Each row is a point on a tangle of strands that fork, close into loops and nearly touch. The rows are in no order.
Two points are linked if the straight distance between their rows is under 93.7. Some points are linked to none.
Mube: [ 18  14   6 -13  16  -7 -35  -7  -8  12  38  33  15  30  35 -14 -44   0
  -6  25   5  25  -9  29]
Niva: [ 14 -36  48  -7 -40 -15  14 -24   1 -10 -16  36 -34 -10   9  19  44 -15
  -9  38  25  29  15  24]
Zedet: [ -7  50  13 -11 -22 -10  31  -3  18 -19  -7 -24  -2  24 -47 -53  44  -7
 -31 -20 -29  46  38   8]
sut: [ 32 -23  30 -48  -1 -13 -13 -41  -7  23 -12  37 -47  18  13 -29 -14  22
 -13   2  31  13 -36  49]
ber: [-23  29  30 -13  17  28 -26  -3  18 -18 -53 101 -16  29  41 -50   7  13
   2   6  28   9  -3   9]
Ran: [ 43 -29   6 -10 -35  -4  36 -16 -17  30  24 -84 -13 -12 -29  19 -11  12
 -11 -12  -5  -2   0   4]
sare: [ 48  26  76  26  17 -41 -29 -25   5  13  49  28 -30   4  15 -45 -57   7
   4 -15  -2  -2 -28 -14]
kal: [  5 -63 -25  38   2  -5 -13  -9 -20  19  18 -10  16  -8   0  43 -67  17
 -14  12 -25 -49  12  48]
Vedor: [ 26  10 -13 -50 -46  28  28  -1 -28 -54   0   0 -33   3 -23 -24  60 -49
  31  -1  -4  36  28   4]
ler: [-10  30 -33 -24  16  17 -23   4 -22 -23  -6  40  -3  20  32 -43 -13 -25
  24  -8  -8  11 -10  20]
Ror: [ -9   5  34  13 -17 -11   8 -19   3   6 -26  22  -6  36 -14 -41 -21  11
 -64   7 -38  17  53  42]
Galo: [ 32  -8 -25 -40 -14 -11   5  -5   3 -21  98 -35  17   3  -5  59  34 -11
  24  12  33  30 -24  -1]
Zir: [ 69 -37 -11 -38 -13  -4  25 -33 -34  17  40 -64 -26  -5 -30  13 -32  19
 -17 -15  -7   4  -9  29]
vosol: [-22  19  42  20  22 -23 -20 -20  37  31 -28  65 -16   3  42 -29 -10  36
   2 -21  37 -12 -43   5]
pimu: [-19 -13  31   7 -14 -21  45  27  36  14 -38 -25  -5 -29 -17  13  63  20
 -35   1  21  18  -5 -16]
dol: [ 15  -9 -64 -40 -20  54  25  -1 -25 -11 -51 -25 -15  -7   3   0 -11  -2
  -9 -33 -22  -3   1  18]
Pini: [ 32  58 -16   7  20  10 -43 -19 -21 -41  45  42   3  12  31 -17 -54 -46
  51 -13 -23   5   3 -18]
fuze: [-12  34 -74 -35  -3  65  23  42  -2  -8 -37 -44  19 -15 -20  15  35   2
  -4 -20 -43   7  44 -38]
laf: [  4  33  17  -2  15 -33 -18 -28   9   5   7  15 -16  14  13 -47 -22   0
   1 -29   0  -2 -27   8]
tebu: [  4 -26  25 -13   0   9 -29 -22  -9   2 -41  86 -22  25  39 -12 -26  10
  -2  36  24  11  -1  41]
Gokod: [-47  47 -17 -13  35  -6 -12  13  18 -24 -48  54 -10   6  27 -50  34   3
  13 -32  11   5 -24 -13]
Vuk: [-16 -70   9  37 -17  -7  14 -10 -14  -9 -13   8  12 -38   0  72  15 -37
  37  24  20 -38   1 -23]
pob: [ 30 -15 -14 -23 -31  -2  16   6   2  -9 104 -81  21  -2 -32  51  35  -1
  22  12  12  22   4 -16]
Kob: [ 35  32 -42 -65 -30  50  33   6  -7 -17 -27 -47 -21  13  -8 -36  24  20
 -29 -35  -6  35  -3  16]
Sumu: [-48  22   6 -16  51 -19  -2  45  31  13 -18  56  26   9   1 -15  52  40
 -58  37  -2  44 -14 -30]
zore: [-45 -18  36  70  -7 -33   7  21  35  22   8 -58  17 -26  -4 -22  -2  28
   7  23   3 -59 -20 -24]
fikat: [ -7  54  57  14  38  40 -37   0  28 -12 -37  94  -2  37  48 -43 -27  22
   7  -4  30  31 -13 -22]
Sif: [ -20  -24   -9   -4  -13   16   37    7   10   -9 -101   11  -17  -35
    2   17   53    4  -10   -9   17   -2   -5   -9]
faru: [-18 -35  21  66 -21 -13  -2  10   1  14  70 -87  24  -6 -13   2 -31   0
  29  47  -1 -59   1 -36]
ribu: [ 17  31   6  -7  42 -12 -35 -25  -2  13  19  27 -12  34  15 -62 -67  36
 -17 -35  -1  -2 -27  25]
tafo: [ -9   0 -20 -48  12  20   7  37   0  -3 -20  21   1  32  10 -15  33  24
 -39  25   9  53   6  32]
Fufa: [  1 -45   3   3 -30  -4  28   6  -6  -5  -3 -28   8 -27 -16  66  42 -21
  21  26  24  -5   9 -26]
nirib: [  0  36  38   3  30   8 -42   0  15   9  17  43  21  48  36 -33 -46  22
 -30  14   0  32  14  27]
Vup: [-11 -22   0 -10   6 -20  21   4  23  43   0 -56  -9 -15  15 -16   0  42
  -7 -34  35 -17 -70  14]
bok: [-29 -14 -12 -12  42 -16  -5  49   1   0 -11  52  31 -29  10  37  53   4
 -16  61  -5  29 -13 -34]
nava: [ 25   2 -55 -70  -2  29   3 -11 -25  -4 -14  -4 -32  14  16 -31   1   2
  12 -27  17  22 -38  42]
gida: [-38  -1 -59  12  28  29   5  33   9  -6 -75   5   6  -7  12  15  18  12
 -27 -16 -19 -14   6  17]
sivip: [ 20 -27  40  -6 -37  -2  40  22  25  13 -23 -45  -2 -29 -18  33  66  25
 -47  25  26  32   3 -13]
vuded: [-20  -9 -19  43 -15   7   3   1   1   1 -20 -32  22  -5 -35  38 -22 -16
  -2  -2 -55 -23  75  -1]
nug: [ 14 -57  21  15 -13 -30   3 -45 -24  13 -22  14 -43 -39   1  18 -20 -10
  32 -12  11 -46 -30  15]
nel: [ 18  61  29   6  -4 -47  -9 -15   8   5  65 -33   2   2 -18 -37  -2 -20
  17 -21 -13  12  -6 -15]
mavu: [  3 -52  44   3 -31 -12  11 -28   7  15 -52  49 -37 -14  18  12   3   7
 -20  20  13  -6   5  40]
nuval: [ -2 -61 -13  14 -12   7   5 -23  -9   8 -51   7 -23 -26  11  33 -20  -5
   7  -6   5 -36 -17  29]
sabiz: [ -7   5 -60 -39  -7  64  35  37 -23 -19 -49 -26  19 -25 -30  46  45 -16
   1  -1 -22   9  36 -59]
daru: [ 21  11  87  59  17 -41 -15 -20  22  22  21  31 -37  -7  17 -54 -69  26
 -16 -31  -3 -31 -32 -16]
zik: [ 15 -12  28 -15 -30   2  24  18  21   6   5 -36  -4   1 -23  16  66  18
 -66  26   5  59  25  17]
Dumer: [-34  38 -52 -23  11  41  42  37   8 -13 -76 -32  10 -12 -36 -10  57   4
 -15 -32 -23   7  20 -48]
modaf: [  3 -40  26  49   4 -32  -7 -18   6  35   2 -23 -18 -25 -10 -13 -43  30
  -9 -18  -9 -62 -32  18]
ral: [ 31 -14  54   8 -30 -40   7 -30  -5  16  39 -22 -23   4 -27 -15 -21   0
 -21  16 -19  14  16  26]
lil: [ 15 -54 -21  21 -42  35  36 -10 -14  22   3 -72  25 -18 -46  87 -10 -16
  26  -1  10 -32  29 -54]
Bas: [  8  16   9 -22  -5 -11   4 -15  -1  -3  -1   4 -12  16  -4 -36   9  -6
 -14 -10 -11  16  -2  30]
buba: [-13  13   0 -55  18   4 -12  -2  16  -4 -29  51 -16  11  34 -24  50  12
  12   5  52  32 -44  12]
bogof: [-10   5 -75  10   8  47  12  10  -3  25 -58 -62  21 -16 -12  28 -18   9
  -9 -57 -32 -28  17  -4]
dugep: [  8  66  58   8  10 -29 -31  -2  35  -7  32  25   4   2  28 -36   3 -11
  21 -12  22  27 -35 -33]
niza: [ -8  62  68  48  11 -18 -21  -2  45 -17  -5  43   4 -13  29 -29 -15  -9
   8 -15   2  17  -4 -43]
Fid: [  0  25  47 -23  12   2 -32  21   7   1  24  44  31  57  11 -13  32  23
 -45  54  12  63  40  20]
rog: [ -1  38  38   9 -12   0 -13   1  -5 -36  -5  69  -4  13  22 -13  21 -39
  13  30  -2  22  33 -11]
kabu: [-65  -7 -20  13  54 -24  -3  56  39  31 -19   5  38 -15  21   0  25  56
 -48   3   5  -6 -32  -1]
Gagep: [-23  35 -32  15  49  12 -42  24  -3 -21  -9  66  24   2  48  11  -5 -26
  26  13  -5  -7  -2 -13]
fol: [ 16 -29   7  -2 -36 -10  32  15   5  -6  51 -66  17 -23 -31  59  48  -7
  18  29  29  11   3 -31]
daga: [ 34  61  17   9  12 -20 -31 -18  -3 -25  72  15  13   5  23  -1 -40 -39
  50  -9  -6  16 -13 -30]
lusot: [ -3  -3   8  -5 -16 -11  31  -3  18   7 -29 -17 -10  -8  -9  -8  44  -2
 -19  -9   3  25  -2   7]
tis: [-56  11 -59  -4  33  37   1  51  -4 -21 -74  58   7   0  16 -19  26   0
 -13   4 -20 -11   7  10]
luve: [ 20   6 -30 -28 -40  43  30 -14 -29 -36 -25 -33 -23  -5 -33  -3  30 -35
  19 -12 -21  11  39  -1]
Kasa: [ 26  -9  40 -20 -33 -21  14  -1  23  20  38 -48 -11   1 -28  -5  39  17
 -36   7  18  45  -7  25]
derol: [ 61  -1  -3 -51 -45  34  39 -22 -16  -5 -45 -42 -44   0 -14 -29  17  17
 -43 -24   3  34  -1  25]
nikul: [-60  42 -23  17  42 -27  11  37  25   5 -19 -18  38 -23 -26  -1  50  -2
  -2 -24 -23  -3  -4 -56]
puv: [ 22   0 -49 -54   6  11   2 -35 -38 -20 -19   2 -51   1   2 -34 -23 -15
  36 -43 -13 -11 -41  26]
fek: [-39  27 -16  34  14 -25  -8  38  16  22  60 -69  53  -7 -15  15   9  -5
  27   4 -17 -21  11 -51]
Nufo: [ -4 -32  -7  25 -34  37  33   8   2  40 -28 -75  15 -13 -62  58   5 -29
  27 -13  31 -28  20 -73]
rori: [ 22   8 -58 -50 -21  31   7 -16 -54 -48  34  16 -11  14  -2 -26 -25 -51
  41 -13 -29  -2  27  22]
Momum: [-15 -48 -60   3 -17  31  23 -22 -22 -22  18 -19  32   0 -31  95 -29 -32
  42  -3 -22 -43  41 -26]
Ris: [  6 -51 -25 -14 -19  20   9 -11 -21 -13 -27   9 -12 -13  19  46  -1 -12
  -3  17   7  -1  -2  27]
zaro: [ 43   6   9 -61   2  -2  -8 -37 -35  -8  24  22 -58  44 -18 -73 -20   0
  -9  -9 -11  21  -5  43]
vadif: [-34  66 -18 -13  19 -10  -6  15   5 -38 -24  29  -7 -10  11 -40  52 -29
  35 -20 -10   9 -13 -39]
bufo: [ 31 -58   5  37   2 -22 -22 -46 -50 -18  -4  44 -33 -13 -17  21 -65 -28
  20   4 -32 -52  28  12]
tise: [ -9  18 -48  -1  -7  31  17  14  10  35 -13 -84  21  -7 -41  29 -19   6
  -6 -45 -41 -22  38 -19]
lutol: [-12 -75 -26  41 -22  19  25  -9 -14  -7  26 -35  36 -11 -32  97 -14 -32
  37  21   7 -51  25 -36]
pid: [ 15 -35  23  -6 -26 -33  15 -43  -5   9 -12 -17 -48 -28 -17   1   8 -15
  48 -22  20 -23 -33  -8]
Gutod: [ 19 -22  35  26  -7 -32 -23  -8  -8  17  66   4 -12   1  28  -3 -39  10
   9  30  27 -15 -35  13]
dasi: [-10  37  43   9  26   4 -40  28  13  13  35  46  52  44  34  -4 -22  26
 -39  46  -3  43  44  13]
pur: [ 26 -22 -49 -41 -22  36  30   2 -23 -31   7 -34   3  -6  -5  75  24 -18
  13   5  18  15   0 -20]
Mozu: [-15   5  -6  -3  27 -35 -14   4   9  32  34 -21   2  -1  26 -23 -22  27
   5 -20  30 -18 -70  21]
modo: [ 31 -14  43   1 -43 -33  23 -36  -9  -3  40 -39 -11  -4 -39   6   2 -26
  15   9 -16   6  28   6]
Zur: [-26 -27  30  35 -18 -28   5  21  22  28  31 -78   2 -27  -4  -7  18  21
  28  19  29 -47 -49 -27]
Zanuz: [  8 -17 -20  22  12  -7 -29 -14 -21 -22  28  41  17   3  30  34 -42 -23
  23  16  -3 -27   3  16]
Mulim: [-16  24  44 -43  10  30 -25  30  -1 -18 -10  69  18  57   8 -52  44  27
 -39  50  15  49  36  18]
vila: [ 19 -21 -77   2 -12  68   9  -7 -27   0 -77 -38  -3  -7 -14  13 -38   5
 -16 -46 -26 -37  17  18]
zovo: [-60   8 -27  29  52 -23  11  59  36  23 -24 -13  43 -25 -13   6  41  34
 -32  -5 -17 -12 -15 -35]
mazi: [  9 -29 -26 -28 -14  -7  18   3 -12 -40  76  -5  17  -9  -1  86  46 -21
  34  31  42  14 -27 -18]
saf: [-30  46  49  51  41 -11 -33  44  49  10   6  59  35  -6  41   1  -5  26
 -24  18  17  11 -21 -37]
mafa: [ 28  19  47 -10 -33 -16  -6 -21  -8 -45  14  45 -27   6  -7 -18  29 -42
  22  26   6  36  27   9]
tiso: [ 36 -18  43 -42  -6   3 -28 -39 -29   2  -6  65 -27  37  20 -44 -26  10
  -5  31  17  24   8  44]
pive: [-22 -19 -23  -1  19 -12 -12  38   7  21  50 -14  32   6  33  34   1  21
 -22  39  16  15 -19  21]
Kuze: [-32  24  13  -1  -2   3  20 -19  12 -12 -36  15  -8  34 -26 -83  -8  17
 -62 -29 -26  21  41  32]
Gedes: [ -6  46  65  83   5 -25 -19 -12  30  -9 -13  33   0 -20   5 -16 -32 -27
  27 -29  -9 -23   0 -44]
kur: [-45  37  40  24  49 -27 -11  42  34   9 -16  62  34 -15  13   0  40  23
 -43  33  -4  22  -6 -41]
raz: [-35  18  -6  40  38 -11 -39   7  13  -3 -33  58  15  -4  36  -5 -10  -2
  -6  -9  -1 -16  -4   7]
tiv: [  3  51  -7 -53  15  23 -31   6 -16 -21  10  49  -5  54  25 -69   0  -4
  21  -4  24  37 -19  24]
Vesi: [ 12  50  22 -51  26  16 -46   8   2 -24  21  58  10  41  28 -36  27   5
  11  21  49  57 -17   9]
bev: [-15  12 -27  11   1   0  -9 -10 -21 -20 -21   4   1  -3  -4   5  -7 -35
  29 -16 -20 -20  17  -4]
zif: [ -7  56   9 -16  -7  -3   5  21   7 -32   5  21   8  20 -13 -40  53 -19
 -20  13 -18  44  36   0]
Tora: [ -9 -52 -19   8  -2 -11  14  17  -9 -14  71 -15  32 -14  15  72  18  -7
  30  39  31 -17 -31 -13]
Rilin: [ 75 -31  11 -48 -38   8  30 -27 -13  12  10 -50 -42  -4 -22  -8   0  27
 -42  -6  12  36 -16  41]
vaze: [ -2 -12 -38  15 -11  35  29  40  10  37 -52 -80  33 -25 -19  58  14  19
 -17 -20   5 -24   7 -41]
Kad: [ 44 -19   8   5   5 -30 -11 -28 -31   1  81   3  -8   5   8  12 -62  -6
  17   7  -5 -25 -22   4]
guv: [-26 -44  11  41 -32 -12  20  24   8  17  56 -90  19 -21 -19  16   9   3
  30  34  19 -39 -10 -34]
kufi: [ 34  -1  61 -19 -35 -24  -8 -19   4 -25  24  22 -25   3 -12   1  55 -12
  -1  29  34  48   8  18]
fom: [-31  11   0 -27   2  21   2  30   0 -26 -60  91 -21  15  28 -45  44  -2
  -4  16  17  14   9  19]
rap: [-39  48  18  11  -7 -23  23 -10  30 -12 -26 -11   9  18 -31 -48  17  11
 -58 -29 -33  27  44   5]
tized: [-42  33   5  20  39 -16 -23   3  33  -5 -45  69  -8  -9  40 -21  11  17
  10 -21  20 -13 -33  -8]
koz: [ -30    2  -28  -10   11   26   39   20   18   -9 -103  -16   -4  -35
  -22   20   48   -6    0  -31    4   -7    1  -50]
sel: [ -3 -32   5  22  21 -30  -9 -32   4  27 -36  13 -33 -10   1 -26 -44  31
  -7 -36 -11 -54 -37  34]
fisu: [-20 -11  17  43   5 -29  -6 -30  29  12 -50  37 -30   0   4 -35 -25  36
 -33 -34   7 -37 -13  29]
Funuf: [-39  70  -4   9  40 -25  -9  36  15 -14  -5  14  28 -13  -7 -18  55 -22
   6 -10 -31  18   8 -53]
kimu: [-33  17 -22 -13  46 -19  -2  49  18  10  11  18  40 -12  -4  16  51  14
 -39  39 -15  40  -1 -23]
pani: [-17  50 -42 -20  29  40 -42  36 -21 -38   2  73  19  24  49 -27 -17 -34
  44  -1   1  -2  -3  -1]
pav: [-26   5  28   5  48  16 -40  32  18   1 -26 100  20   2  57  18  13  22
  -4  44  27  18 -15 -24]
zase: [ -1 -14 -48   8 -20  50  29  16 -14  -8 -59 -33  18 -19 -31  62  21 -19
  -4   7 -20  -7  58 -43]
tuz: [ 35  20   5 -49 -33   2   4 -16 -11 -33  15 -15 -27  10 -29 -30  61 -29
   9  -1   4  55  17  19]
duk: [ -4  16 -22 -66   8  15 -10  -8   2   2 -22  22 -35  29  23 -54  23  20
   9 -25  42  31 -57  36]
funom: [ 24 -27 -19  -3 -33  22  36  11   4  30 -11 -82  15 -26 -10  47   4  19
 -20  -6  11  -2   1 -15]
laso: [ 26  14  15  14  15   3 -51 -12 -13 -21  25  72  20  26  39  14 -55 -20
   6  29   3   9  16  13]
vesun: [ 32  26 -34 -41  -7  -6   7 -35 -22  -9  42 -42 -19  17 -23 -18 -13 -19
  20 -25 -30  10   3  11]
mirot: [-18 -10   7   7  22  -9 -19  26   3  -4  -2  68  10 -14  34  37  32 -11
   1  45  21  14 -15  -9]
Liv: [ 15 -73   5  60  -3 -21 -11 -17 -38  10  47 -18  -9 -18 -17  35 -74  -2
  34  17   5 -89 -20  -9]
nep: [ 45 -28  14 -17  -5 -43   1 -45 -35  -5  72 -23 -26  -9 -12   9 -34 -22
  53 -19  14 -30 -37 -17]
zekod: [ 17 -22  13 -13 -26   7  43   5  20  24 -53 -62 -24 -38 -15  20  39  26
  -5 -29  46  -2 -50 -15]
rumuv: [ -7  36  49  67  -1 -49 -15 -15  10   5  16 -18  14 -12 -17 -23 -34 -18
  20 -29 -21 -35   9 -27]
fole: [ -3 -55  30  67 -22 -26  -6 -16 -15   6  59 -40   7 -16 -18  16 -45  -7
  33  35   3 -61   3 -19]
Tak: [-31  22   9  19  11  -5  -9  20   5 -24 -30  54  19   0  14  -2  34 -30
  -8  34 -17   7  42  -5]
tafe: [ 35 -36 -42 -39 -34  50  26  10 -21 -26 -13  -7   1  -2  19  61  18  -4
 -29  31  13  26  12  15]
bagu: [-41  14 -49  32  43  22 -47  16   2  -6 -47  58  21  21  37  -3 -22   9
 -15   5 -21 -21  12  40]
Rovem: [-32  32  24  39  20 -43  -5  38  28  18  35 -12  40  -7   4   3  22   0
 -15  26 -13   3   9 -22]
sebe: [ 30 -36 -66  -3  11  42   8 -29 -37  15 -40 -35 -22 -11 -19  13 -55  13
 -12 -53 -41 -40  -2  30]
furu: [ 21  17 -84 -60 -18  79  31  33 -24 -14 -38 -39  -4   4  18 -11  10  13
 -17 -31 -15   9   5  10]
ros: [ -6 -16 -16  22 -27  18  25  -4  -9  -7 -16 -36  26  -3 -43  55   9 -35
  20   5 -32  -5  76 -30]
bamut: [-15 -42 -31  -2  14  -9   2  36   4  18  60 -46  32 -15  29  57  -5  13
  10  30  23 -19 -31  -4]
danin: [  7 -16 -23  32  -5  -7  10 -15 -11  30  27 -67  17  -6 -44  21 -51  -4
  17 -20 -30 -36  22  -6]
fepo: [ -8 -42   1  -9 -13  24   1 -14  -8  -1 -67  62 -32  11  23 -11  -3   0
 -19  17   5   2  13  51]
roda: [-16 -55  41  58 -28 -30   9  -5  -3  16  30 -22  -1 -26   7  22 -10  -9
  29  33  20 -50 -19 -12]
zutel: [-35  20 -66  30  20  28 -32  18 -10 -20 -36  31  25   2  10   8 -18 -18
  -9   4 -58 -24  49  27]
pizop: [ 18 -18  20   6  14 -26 -23 -10   2  47  49  -5 -12   2  25 -16 -45  30
  -7   4  22 -20 -64  35]
Geda: [ 10  37 -61 -53 -27  44  12  16 -33 -34  31 -10 -10  26  -8 -50  -5 -30
  29 -22 -43   5  39  16]
muf: [ 44 -36 -41 -41 -27  14  26 -34 -27 -19  41 -55  -9  -4 -15  51   1 -17
  34 -20  22   8 -15 -13]
Susi: [ -3   6  30 -56 -11  40 -18  13 -13 -17  -8  52   1  64  10 -54   7  14
 -15  35  16  44  39  51]
nol: [  0 -40  35   1 -40 -12  35 -23  12  15 -43 -40 -31 -41 -22  10  42  -6
  16 -24  36  -9 -33 -17]
vukuf: [ 20 -61 -32  14  -7  -7  -5 -32 -31  -6  36  16   0   4   6  52 -61 -11
   7  16 -11 -38   3  37]
mupeb: [  6 -31 -68  -6 -14  46  15 -17 -22  -4  -3 -48  18  -6 -19  65 -30 -19
  13 -15 -27 -27  44  -9]
miv: [ 19  50  41  17   0 -39 -24  -4   9   2  73  -2  14   2  19 -14 -13 -18
  17   4   8  24 -16 -19]
fif: [-25  -9  -5  29  -3  -5  17  15  18  20 -11 -43  25 -11 -19  23   0   2
 -13  -4 -21 -14  30  -5]
lari: [-10 -18  10   0  -5 -11  45  14  38  35 -35 -65 -15 -23  -9 -11  26  46
 -32 -37  30  -5 -52   0]
zuva: [ -9  49  51  34   2 -54   6  -9  24  17  39 -48  14  -5 -34 -43   0 -15
  13 -35  -5 -13  -5 -35]
Vid: [ 27 -42 -46   4 -17  26  15 -24 -28  20  -8 -53   1 -12 -28  42 -51  -2
   7 -19 -23 -39  12  12]
rem: [-13  12  52  58  17 -36 -11 -22  33  20 -15  35 -18  -7  10 -46 -38  40
 -20 -26   7 -29 -27   4]
dogiv: [ 39  -2 -20 -34   0 -29   6 -45 -36   6  58 -50 -22  -3 -28   5 -21 -24
  44 -31  -6 -11 -19  -1]
Puso: [ 30  18   9 -49 -16   4  -4 -22 -19 -15  15  20 -32  33 -13 -61  15 -13
   0   5   3  47   7  42]
Turoz: [-27   6 -59  15  -4  34   1  11 -10 -10 -34 -14  15   1 -18  19  -8 -17
  -7  -7 -60 -13  72   8]
vami: [ 43  22  26 -40  33 -14 -27 -35 -23  11  10  41 -49  49  -6 -79 -51  21
  -8 -23  -2  11 -23  31]
pepir: [ 31  24 -37 -27   4   3 -26 -31 -43 -37  56  32  -9  24  12  -9 -51 -45
  40  -5 -20  -6   8   8]
sir: [-47 -38   3  59  -2  -6  19  43  25  37  -8 -66  28 -21 -14  13  -4  29
 -19  13  -7 -41   6  -4]
konud: [ 14  37  41   2  44  38 -53 -24  13  -2 -32  86 -11  45  48 -59 -66  42
   8 -19  27   5 -24   7]
vemu: [ 14   6  14 -66  13   5 -29   6   3 -14  17  39 -16  17  22 -12  57   8
  10  28  62  47 -41  25]
foto: [-14 -18 -44 -11  10  11  13  47  16  21  53 -41  43 -17   1  80  20  26
 -25  40 -24  19  19 -16]
tiri: [-38  14 -21  -6   5  29   4  34  -5 -30 -47  58   9  14  12 -35  24 -11
 -18  15 -17   7  32  20]
getor: [-51  38 -35  10  33 -17   2  40  26  23  15 -54  48 -12 -30  14  29  -3
   8  -8 -33 -14  18 -49]
pozis: [ 38 -41  56 -17 -23 -34  13 -48  -8  26 -10  20 -64  -9  -9 -21 -16  18
  -8   1  14  -2 -35  34]
tol: [-35 -17 -12  40  -2  28  29  24  17  36 -55 -61  25 -18 -49  49  16 -13
   3 -15   2 -28  22 -65]
suzet: [ 15  25  27  10  33  11 -53 -21   8  -6 -12  78 -21   8  49 -25 -59   3
  24 -17  17  -1 -33   2]
Vuge: [ 43 -17   2 -21 -44   6  31 -37 -21 -23  -1 -33 -27  -5 -45  19  14 -32
  16  -9 -12  23  26   4]
Finu: [ 36  23  41  18  15 -17 -40 -25   1   0  35  59 -20  -4  39 -11 -61 -13
  39 -16  15   1 -40  -9]
vaveb: [-25 -52  44  56 -22 -25   1   4   9   7 -16  10   8 -35   7  42  16 -11
  19  31  17 -36  10 -19]
zukom: [ 23  47 -48 -59 -19  25  11 -21 -16 -14  34 -44 -24  25 -19 -49  -9  -6
   1 -31 -40  32  20  24]
rab: [-47  38  28  35  20 -32   6  25  37   8 -12  22  29  -4  -3 -10  36  11
 -42  12 -12  12  15 -21]
rine: [ 15 -54  -9  47   8 -23 -14 -16 -26  23  29 -27 -10 -19  -4  16 -64  11
  15  -9 -17 -63 -30  22]
Sapav: [ 29 -39   4   2   0 -17  -6 -47 -41 -18 -17  34 -36 -11  -3  -1 -42 -27
  30 -13 -16 -30  -2  18]
Piv: [-18  43  45  38  57  27 -44  33  44 -13 -26  88  22  17  50  -4 -21  26
  -7  17  20  25  -8 -32]
Reke: [-23  20  15  52   9 -25 -12  31  13   4  72 -32  53  -9  11  17  -4 -13
  16  24 -10 -23  13 -37]
Buse: [  -8    0  -11   38  -12    3   22    8   12   50   14 -100   23   -5
  -57    0  -35   13   -5  -32  -44  -32   40  -20]
kemi: [ 45  12   8 -42 -24 -10   7 -11   5 -11  53 -54 -17  -4 -38  -3  48  -4
  -3  -7  15  46  -1  20]
ravog: [  5   0 -10 -22  15  -7 -19  11   1  27  57 -10  23  34  27   6 -24  21
 -22  26  14  21  -8  42]
Tadu: [ 17 -10  60  18 -25 -24   2 -29   1   6   9  15  -5  17  -8 -17  -9   0
 -46  24 -20  18  43  37]
teved: [-59   0 -32  12  37  -4   7  17  33  12 -61  11  15  -4  13  -3  13  42
 -40 -25  -1 -10 -21  10]

A piece is two or more points that can be reached from each other along the links. Count, over all rows, the pieces, the separate loops (a circle has one, a figure eight two, a Y none), the forks (points with three links) and the tips (points with one).
pieces => 4
loops => 10
forks => 19
tips => 7

A fork is a point with three links, a tip a point with one. Leave the first point through the second and follow the links. Name the first fork or tip that comes.
duk; buba => raz
mupeb; Momum => vila
pid; nol => miv
derol; Rilin => Vid
fol; pob => Mube
pani; ler => puv
